Each row is a point on a landscape with many valleys, with its height.
From any point a ball rolls to the lowest of the 6 points nearest to it. It stops when none of these is lower. Distance is the straight distance between rows; heights are no part of it.
somil h=243: [106 126 134 160 113 123 123 137  91 154 133 156]
fal h=795: [162 119 114 109 130 125 146 122 155  99 107  97]
Takob h=120: [134 156 104 158 127 136 123 154 114 143 149 140]
piga h=435: [133 132 125 104 131 124 142 118 133 101 126 106]
rarug h=193: [ 78 107 184  68 138 103 135  98 128 123 131 129]
Vaka h=186: [113 115 151  88 137 110 137 104 131 111 129 112]
Kuf h=442: [126  73 180  50 122  96 156  93 184 119 116 118]
sanal h=463: [168 157  73 217 128 144 101 174 105 136 148 145]
ragid h=278: [ 95 127 131 172 107 127 110 126  68 158 120 162]
fole h=300: [114  77 184  51 123  91 145  84 156 112 115 118]
zub h=219: [142 107 132  89 133 116 146 110 151 105 114  97]
Guzo h=374: [141 144 104 185 122 138 113 157 103 140 144 150]
Fosu h=581: [ 81 111 170 121 120 114 130 132  89 166 123 164]
vugut h=371: [146  98 150  42 131 120 156  91 228 120 120 104]
zed h=445: [117 143  82 230 126 142  80 141  66 139 136 151]
Pubo h=295: [146 143 110 119 133 139 134 126 132  98 131  98]
dag h=218: [111 131 124 166 117 127 120 143  99 152 134 154]
nis h=413: [162 107 142  50 140 128 163 101 232 118 111  94]
vupi h=811: [177 125 101 102 128 131 153 130 190 110 100  83]
muzir h=144: [145 161  99 171 125 141 121 155 118 136 151 137]
Til h=80: [136 151 106 163 125 133 118 150 110 144 152 141]
loz h=630: [ 85 113 168 136 111 119 127 124  80 169 118 165]
par h=201: [190 152  81 142 121 151 137 141 153  92 109  85]
dep h=337: [145  84 151  58 130 116 157 103 205 122 117 111]
puf h=589: [128 142 100 202 115 131 106 149  91 144 139 155]
Mobo h=765: [177 116 117  97 136 128 153 132 195 113 100  88]
dov h=336: [153  90 137  68 128 117 155 109 207 118 111  99]
posu h=191: [120 106 136  85 126 108 142 105 140 103 125 105]
rebit h=135: [ 64 104 194  88 128 110 136 121 108 167 122 160]
kitud h=185: [ 98 119 159  87 134 111 135 112 128 116 131 124]
Noduf h=325: [105 140 111 205 120 138  88 129  63 150 132 162]
bemi h=583: [151 151  80 218 124 139 103 158  99 138 143 149]
beze h=475: [119 145 123 116 137 130 130 128 121 126 145 127]
Panad h=248: [ 72 102 196  60 145 101 137  92 126 135 122 145]
podez h=217: [189 173  65 162 128 173 118 147 140  87 119  97]
Zodu h=291: [143  88 147  75 126 109 153 103 185 113 112 106]
vonad h=204: [178 179  69 168 134 170 108 151 131  98 139 103]
tisul h=379: [121 136 108 199 113 127 105 143  77 149 129 155]
Mep h=329: [ 82  83 203  52 137  99 133  83 135 115 124 132]
Bavid h=170: [162 171  84 157 136 158 117 148 124 117 143 118]
palum h=257: [104 129 127 176 105 127 115 134  77 150 124 163]
segi h=597: [ 87 113 164 126 121 112 134 127  93 164 124 163]
nozog h=245: [ 74 109 176  98 133 107 135 129 107 156 127 152]
lukip h=462: [183 132  94 119 128 146 147 137 174 105 104  85]
Gatil h=226: [108  88 174  68 125  92 142  89 145 107 114 119]
Dugiv h=488: [166 104 124  92 132 124 154 121 190 110 106  91]
Mevon h=181: [172 162  77 145 129 160 121 140 135  97 131  93]
dopi h=249: [ 67 113 195  76 140 106 135 114 118 145 131 151]
Vuleb h=263: [194 188  51 181 132 176 107 162 137  92 137 106]
mobuz h=192: [159 163  85 184 135 152 116 162 121 129 149 133]
vufa h=324: [ 64 103 209  71 136 103 136 109 121 157 122 151]
Viki h=184: [ 99 110 166  75 131 109 136 100 130 114 126 121]
Dirul h=525: [172 110 122  84 138 126 161 118 211 117 107  89]
Pum h=308: [103 124 143 142 119 119 130 140  98 161 133 158]
rele h=479: [ 91 118 157 141 111 117 126 132  83 163 119 161]
sur h=312: [160 100 133  85 126 117 156 111 179 111 106  98]
vevol h=314: [104 135 144 113 130 122 132 134 114 136 143 142]
muk h=213: [111 128 143 101 138 118 138 115 125 116 130 117]
gisam h=162: [140 156 101 139 130 139 127 143 127 117 149 116]
Nezi h=411: [115 141 125 125 133 129 130 141 117 134 149 132]
vakop h=319: [120 136 114 185 115 131 111 145  86 150 132 153]
pinab h=348: [ 92 154  90 228 139 154  62 128  58 151 140 163]
gubid h=424: [171 165  72 203 130 162 104 172 120 128 153 134]
mas h=178: [167 155  94 129 128 147 134 136 130 103 131  99]
difu h=499: [176 131  97 124 129 140 149 138 163  98 103  87]
nutuf h=432: [136  78 168  55 129 101 157 101 188 119 113 113]
nelir h=301: [101 131 118 195 115 136  94 127  58 149 130 163]
bidu h=588: [138 146  99 203 117 136 106 157  96 140 138 149]
zuzur h=197: [ 80 117 176  89 138 112 137 119 121 150 133 146]
Kal h=227: [167 179  73 173 133 164 108 164 127 109 153 120]
mevi h=87: [184 186  53 186 135 177 102 168 135 105 153 117]
Pusa h=339: [103 145  98 223 128 145  76 128  61 145 133 157]
gifa h=188: [ 95 124 156  89 136 118 134 118 121 131 138 133]
boru h=315: [ 53  92 224  60 139 105 131  94 116 154 121 156]

For each start below, name the point where the ball stops.
nutuf -> Viki
Pubo -> Til
dep -> Viki
Panad -> Viki
Dugiv -> Viki
bemi -> Til
sanal -> Til
beze -> Til
